Each row is a point on a landscape with many valleys, with its height.
A ball rolls from a point to the lowest of its 2 nearest points, and stops where none of them is lower. Distance is the straight distance between rows; heights are no part of it.
k_558 (h 49.7): [ 76  61 125 132 140  96 160 181  82 106 174 156 182 148  61  58 135 186
 175 131]
k_766 (h 52.6): [126 114 153 156 127 117 132 136 100 131 151 168 102 157 109 139  96 152
 169 123]
k_143 (h 34.9): [121  69 119 129 127  92 165 208  68 149 146 118 168 100  94  78 135 163
 127 151]
k_694 (h 50.6): [ 59 156 126 186 100  95 129 158 135  88 109 140 152 130 108 117 136 146
 144 123]
k_127 (h 37.2): [150 141 123 112  97  53 119 151 126 118  97  84 125 121 135 132 149 118
 138 138]
k_321 (h 85.5): [112  89  98  92 145  81 150 142  88 127 172 125 123 184  88  96 136 170
 176 116]
k_546 (h 48.3): [154 154  91 185  94 126  96 159 153 101 122  59 175  88 132 183 147 136
 114 177]
k_890 (h 38.6): [ 81 146 130 105 177 157 147  78 149 156 120 181 107 133  88  76 112 123
  73 123]
k_526 (h 32.2): [ 90 155 146 133 159 166 143  70 158 199 126 178 112 151 123 105 105 117
 112  95]
k_76 (h 27.1): [150 105  98 117 129  87 171 178  57 170 148  92 161 113 123  87 165 192
 133 149]
k_866 (h 58.5): [209 130  90  92  85 139 101 154 132 145 141 122 135 105 187 147 123  97
 120 129]
k_353 (h 5.7): [134  92 124  82 170  96 151 135  71 119 131 133 116 133  76  78 139 171
  90 148]
k_507 (h 30.4): [139 126 110 158 103 172 147 181 160  88 141 109 175 113 145 179 152  91
 122 140]
k_784 (h 66.7): [132  93  92  56 159 105 108 119  64 129 157 129 110 149 158  79 138 179
  84  83]
k_946 (h 74.6): [133 129  75 153  96  67 131 181  90 158 118  71 166  82 121 108 148 164
 108 173]
k_32 (h 28.0): [156 129 145 134 130 218 145  51 169 179  94 137 150 115 183 141 142  83
 151 101]
k_202 (h 57.7): [108  81 148 148 105 123 144 202 127  94 167 133 173 162 114 142 126 134
 172 101]
k_574 (h 22.7): [104 129 135 180 116 167 142 148 110 159 115 156 126  80 111 112  88 127
 106 156]
k_788 (h 62.0): [ 97 123 106 123 167 158 118  64 105 121 149 174  84 152 150 130 118 137
 129 110]
k_77 (h 68.8): [110 170  89 170 110 119 127 172 111 117 137 117 143 117  80 108 129 182
 115 136]
k_949 (h 73.4): [103 155 131 153 119  85 112 117 124 116  77 108 108  87 101 109 120 129
 131 161]
k_298 (h 36.3): [ 95 126 160 130 146  95 149 160 139 100 132 128 132 169  60 129 143 153
 109 130]
k_791 (h 68.7): [140 139  65  84 139  94  96 112  64 131 119  96 109 113 166  86 148 180
  83 106]
k_627 (h 46.2): [141 123 170 116 165 187 140  81 140 152  88 117 122  92 172 138 138  93
  57 132]
k_992 (h 24.1): [139 138 172 160 122 192 150  69 165 195  96 139 132 128 140 139 107 108
 166 111]
k_632 (h 43.0): [ 88 137 140 114 163 177 157  91 140 150  99 143 120  97 132 102 132  91
  67 125]
k_474 (h 60.1): [110 188 151 125 131 118 119 105 190 160 122 144 113 157 124 134 115  98
 126  97]
k_674 (h 35.1): [ 73 145 169 162 108 135 128 116 183 160 130 162 121 164  81 126  76 141
 159 113]
k_774 (h 28.7): [153 149 124 109 140 215 115  74 155 141 140 143 114 141 187 148 128 104
 114  83]
k_330 (h 57.6): [ 49  83 152 158 137 133 156 156 137 113 155 191 154 149 108 113 106 102
 163 113]
k_356 (h 23.1): [ 93 130 146 156 131 179 147 106 148 183 140 175 111 139 100 112  76 121
 149 112]
k_663 (h 76.5): [107 155 159 154 156 144 126  82 134 135  98 143  94 108  66 105 104 157
 108 162]
k_673 (h 42.5): [138  85 110 110 141 203 139 139 110 120 183 123 112 125 119 147 105 102
 141 116]
k_731 (h 49.6): [156  92 133 171  57 142 108 167 153 113 123  81 163 102 128 176  97 146
 151 182]
k_928 (h 65.4): [127 152  74 139 105  86 138 162  86 133 143 101 134 139 109 105 146 185
 155 121]
k_426 (h 45.2): [168 102 131 146 114 148 126 142  87 136 148 130 104 115 130 154  91 140
 153 145]
k_250 (h 38.7): [122 147 138 153 135 141 147 150 138  89 120 124 139 123 137 158 161 105
 107 130]
k_333 (h 56.5): [101 182 121 174 125  83 111 137 133 109 137 157 126 161 128 138 137 142
 161 105]
k_327 (h 73.0): [127 146  77 126 119  72 129 157  80 134 105 110 132  87 143  93 154 133
 102 135]
k_933 (h 68.6): [117 167 160 183 132 173 129  74 168 114 106 123 119 134 130 168 129 117
 163 132]
k_898 (h 40.2): [186 126 131 114 123  98 145 187  97 138 157  95 149 156 126 144 157 162
 123 114]
k_614 (h 31.1): [168 156 188 142  78 117 102 131 202 119  81 114 144 114 143 158 123  92
 168 150]
k_68 (h 67.5): [127 113 149 106 121 141 137 101 148 142 103 136 109 120 160 131 115  67
 135 123]
k_140 (h 55.5): [172 121 195 156 113 157 140 157 153 141 117 127 139 107 128 167 113 107
 108 150]
k_685 (h 67.9): [183 164 153  83 110 133  92 101 178 134  88 126 132 104 196 137 141  66
 114 120]
k_50 (h 68.0): [128 133 168  80 154  91 105  86 154 146 130 162  97 176 164 143 124 106
 101  94]
k_74 (h 61.7): [132 175  81 146 127  81 107 122  94 104 138 117 119 151 141 129 161 161
 161 104]
k_289 (h 46.3): [135 123 153 128  95  38 137 166 116 124 116 103 136 159 114 121 137 156
 165 122]
k_454 (h 59.2): [112 164 116 139 164 154 103  56 120  97 122 148  97 132 178 143 146 119
 124 108]
k_412 (h 78.5): [ 90 132 136 146 139 140 145 113 140 119 122 176 125 126  32  71  87 170
 108 164]
k_517 (h 70.5): [109 152  95  86 154  98  77  86  94 113 101 120  95 100 167  78 136 156
  60 101]
k_105 (h 8.6): [122 132 144 166 115 186 146 104 126 185 108 153 117  91 136 125  84 108
 143 134]
k_226 (h 42.6): [100  61 104 115 138 101 180 177  70 125 155 118 189 107  67  42 147 190
 154 160]
k_107 (h 45.7): [104 151 129  99 156 100 130 128 149 114 142 125 107 178  88 130 142 134
 100 110]
k_158 (h 72.1): [165 125 104  85 117 122  73  98 108 107 120 124 107 118 230 125 138 137
  95  89]
k_670 (h 24.8): [137 127 130 132 150  84 139 135  76 122 106 125 119 103  67  83 136 190
  95 176]
k_810 (h 65.2): [136 182 143 148  98 143 123 151 183 136 133 143 139 147 136 150 124  96
 138  96]
k_255 (h 83.0): [ 78  83 112  91 148  93 143 137 129 111 165 149 121 177  47  94 110 149
 155 131]
k_117 (h 44.0): [195 139 107 105 113 155  93  95 134  88 127 106 115 130 181 175 149 121
 146 140]
k_806 (h 55.8): [199 143  69  96  99 107 106 151 110 115 148 106 152 128 199 144 171 124
 131 110]
k_473 (h 87.5): [130  86 107  67 131  71 135 150  95 142 157 125 117 169 125 101 131 122
 157  95]
k_891 (h 46.5): [ 98  76 130  97 149 172 142 141 122 141 170 147 110 129  80 106  85  97
 145 118]
k_811 (h 60.8): [158 112 165 150  96 104 130 179 122 146 108 109 136  97 115 145 101 127
 108 161]
k_500 (h 75.8): [105 153 109 116 134 132 112  88 135 126  89  91  93  88 107 111 122 114
 103 150]
k_139 (h 60.4): [108 114 164 164  87 132 137 167 167  70 128 128 166 159 123 172 132 128
 165 121]
k_516 (h 54.1): [ 78 165 161 118 161 113 136 100 195 156 136 157 113 180  78 129 121 117
 102 109]
k_211 (h 52.4): [201 165  98 132  86  86 108 183 135 129 136  88 171 117 161 154 168 140
 141 132]
k_392 (h 70.7): [ 95 163  74 113 133  66 128 136  96 128 116 149 120 125 108  61 148 153
 116 119]
k_578 (h 24.0): [118  93 143 112 174 111 163 143  89  91 139 126 124 152  86 127 157 147
 108 142]
k_519 (h 36.6): [170 120 117 127 126 196 128 115 129 115 150 137 114 134 164 170 123 105
 141 123]
k_270 (h 51.1): [155  83 134 163  88 172 133 152 125 138 134 118 139  87 139 162  85 108
 152 171]
k_56 (h 65.3): [131 162 154 112 125 148 124  77 186 142  82 110 122 116 157 135 140  63
 127 114]
k_366 (h 58.9): [ 76 113 163 106 145 149 158 100 182 148 124 138 111 160  85 121 103  89
 129 120]
k_24 (h 21.6): [158 146 149 113 148 212 110  29 181 157 101 149 137 141 217 137 150 103
 126  78]
k_183 (h 76.1): [ 75 133 131 147 110 105 130 130 138 111  88 138 128  96  54  73 102 152
 119 170]
k_527 (h 33.6): [191 104 110 130 123 101 162 182  66 167 162  70 172 126 157 137 173 190
 134 151]
k_405 (h 24.5): [168 170 152 121  92  76 101 148 170 128  90  98 132 103 145 140 134  84
 132 138]
k_53 (h 42.1): [176 127 163 147  59 146 109 159 195 120 105  90 159 103 132 176 111 111
 148 172]
k_438 (h 61.0): [215  86  98 100 107 131 120 173  97 142 162 103 147 119 165 159 130 125
 132 142]
k_962 (h 55.2): [154 196 129 129 156 168  77  66 152 100 112 120 125 109 204 154 159 105
 113 103]
k_520 (h 61.6): [ 84 104 124  76 149 128 132  78 147 139 126 143  85 157 112 109 101  99
 123 117]
k_569 (h 47.0): [178 158 139 150  96  96 119 180 131 126 137 122 139 142 131 155 137 144
 140 114]
k_192 (h 45.6): [ 68 163 139 176 132 143 144 141 156 102 118 147 141 130 102 130 140 118
 117 124]
k_712 (h 39.2): [166 138 101 156 108 154 116 139 167  84 115  83 165  97 159 193 171  97
 115 178]
k_174 (h 70.8): [154 172 107 103 114 107  88 114 132 129 109 124 112 112 184 128 132  98
 115 104]
k_67 (h 80.7): [ 82  75 140 114 153 138 148 121 133 120 152 174 117 142  28  73  79 147
 137 154]
k_311 (h 70.3): [126 133 130 154  95 117 123 121 127 136  90 126 113  83 151 131 112  97
 144 151]
k_661 (h 64.7): [126 119 191 108 148 108 128  78 173 165 129 174 111 178 152 159 109  90
 150 113]
k_645 (h 64.5): [109  80  89  73 165 113 115 107  72 129 175 173  99 163 147  96 113 145
 133  93]
k_932 (h 31.4): [138 107  84 131 101 110 145 155 108  90 129  63 148 129 126 152 165 145
 156 151]
k_503 (h 46.6): [161 102 143 111 110  70 156 184  92 144 156  89 146 174 104 122 146 184
 174 119]
k_714 (h 67.7): [ 98 164  69  98 156 105 113  98 107 124 144 171  99 148  89  68 122 167
  98 115]
k_247 (h 65.6): [130 126 181 131  99  95 126 163 150 143 108 120 113 137  92 133  92 123
 131 135]
k_46 (h 31.9): [100  86 121 143 136 156 156 159 106 122 131 138 136  85  97 112 111 114
 110 158]
k_702 (h 57.2): [118 183 126 175 121 131 105 155 160 105 109  70 146  91  95 158 144 138
  99 152]
k_740 (h 71.8): [113 176 169 156 164 148 107  22 167 137  88 119 105 130 135 148 132 116
 159 124]
k_391 (h 59.6): [ 70  90 110 134 143 128 146 124 124 107 165 177 121 167 129 132 120  97
 173 109]
k_361 (h 70.4): [153 137 150  68 135 102  69  77 140 127 118 133  91 151 204 128 123 125
  90  74]
k_113 (h 50.2): [153 122 174 138 146 206 155 119 149 156 116 113 127 107 121 159 123 102
  85 138]
k_872 (h 54.7): [ 67  74 123 134 130 116 145 188 110 104 184 158 165 162  84 102 121 140
 176 101]
k_682 (h 62.1): [106  66 102 106 163 118 131 136  74 120 192 171 118 158 129 116 123 117
 179  98]
k_413 (h 37.8): [126  79 122 117 150 148 146 134  78 121 128 144 118  91 157 128 122  91
 102 140]
k_395 (h 64.3): [104 139 172 175 120 148 136 112 174  97 130 148 130 173 117 173 123 124
 170 121]
k_157 (h 88.8): [139  83 124  63 135 113 126 130 120 123 159 139 108 162 156 129 119  88
 144  95]
k_97 (h 74.0): [ 89 171 161 145 169 115 110  52 153 139  96 147  93 138 105 122 118 129
 131 136]
k_521 (h 78.2): [145 137 105 111 137 133 116 118 118 108 115  74 112 100 131 153 151 121
  85 152]
k_796 (h 50.7): [198 182 163 137 146 193  84  64 172 142  88 126 144  89 203 156 155 107
 119 131]
k_52 (h 80.1): [150 132  84 107 154 177 108 112 102 119 137  93 109  93 154 142 133 152
  49 127]
k_506 (h 64.6): [103 136  83 110 151 131 121 105  97 111 137 142  97 134 130 112 134 136
 108 112]
k_789 (h 22.5): [142  77  93 140 115 157 151 173 118  91 156  85 160 114 129 169 151 108
 135 155]
k_350 (h 72.0): [115 137 110 168  86  95 133 202 122 126 122  75 178 109  98 127 144 183
 114 147]
k_979 (h 41.6): [160 114 134 139 135 153 129 132  94 134 119 150 133  85 201 147 137  97
  89 138]
k_307 (h 46.4): [187 147 171 143 139 169 114  96 136 125  98 153 132 101 200 166 148  96
 112 140]
k_763 (h 40.5): [106  85  76 120 110 112 147 145  96 104 127  83 124 113  85 110 131 155
 157 166]
k_128 (h 59.1): [131 118 142 115 143 118 121 119 128 161 174 186  96 183 126 146  89 121
 155  96]

For each start below, name the point where the ball stops.
k_473 | k_56
k_350 | k_789
k_714 | k_105
k_682 | k_76
k_52 | k_105
k_517 | k_105
k_97 | k_76

Call two points neighbours if one is among the 2 nearest of the other. Go from one point of each pair to the other, from neighbour to neighbour, staying as low as possible. Name the highest point that can't be avoided.
k_76, k_405 | k_503
k_405, k_426 | k_270
k_789, k_353 | k_946
k_105, k_24 | k_32
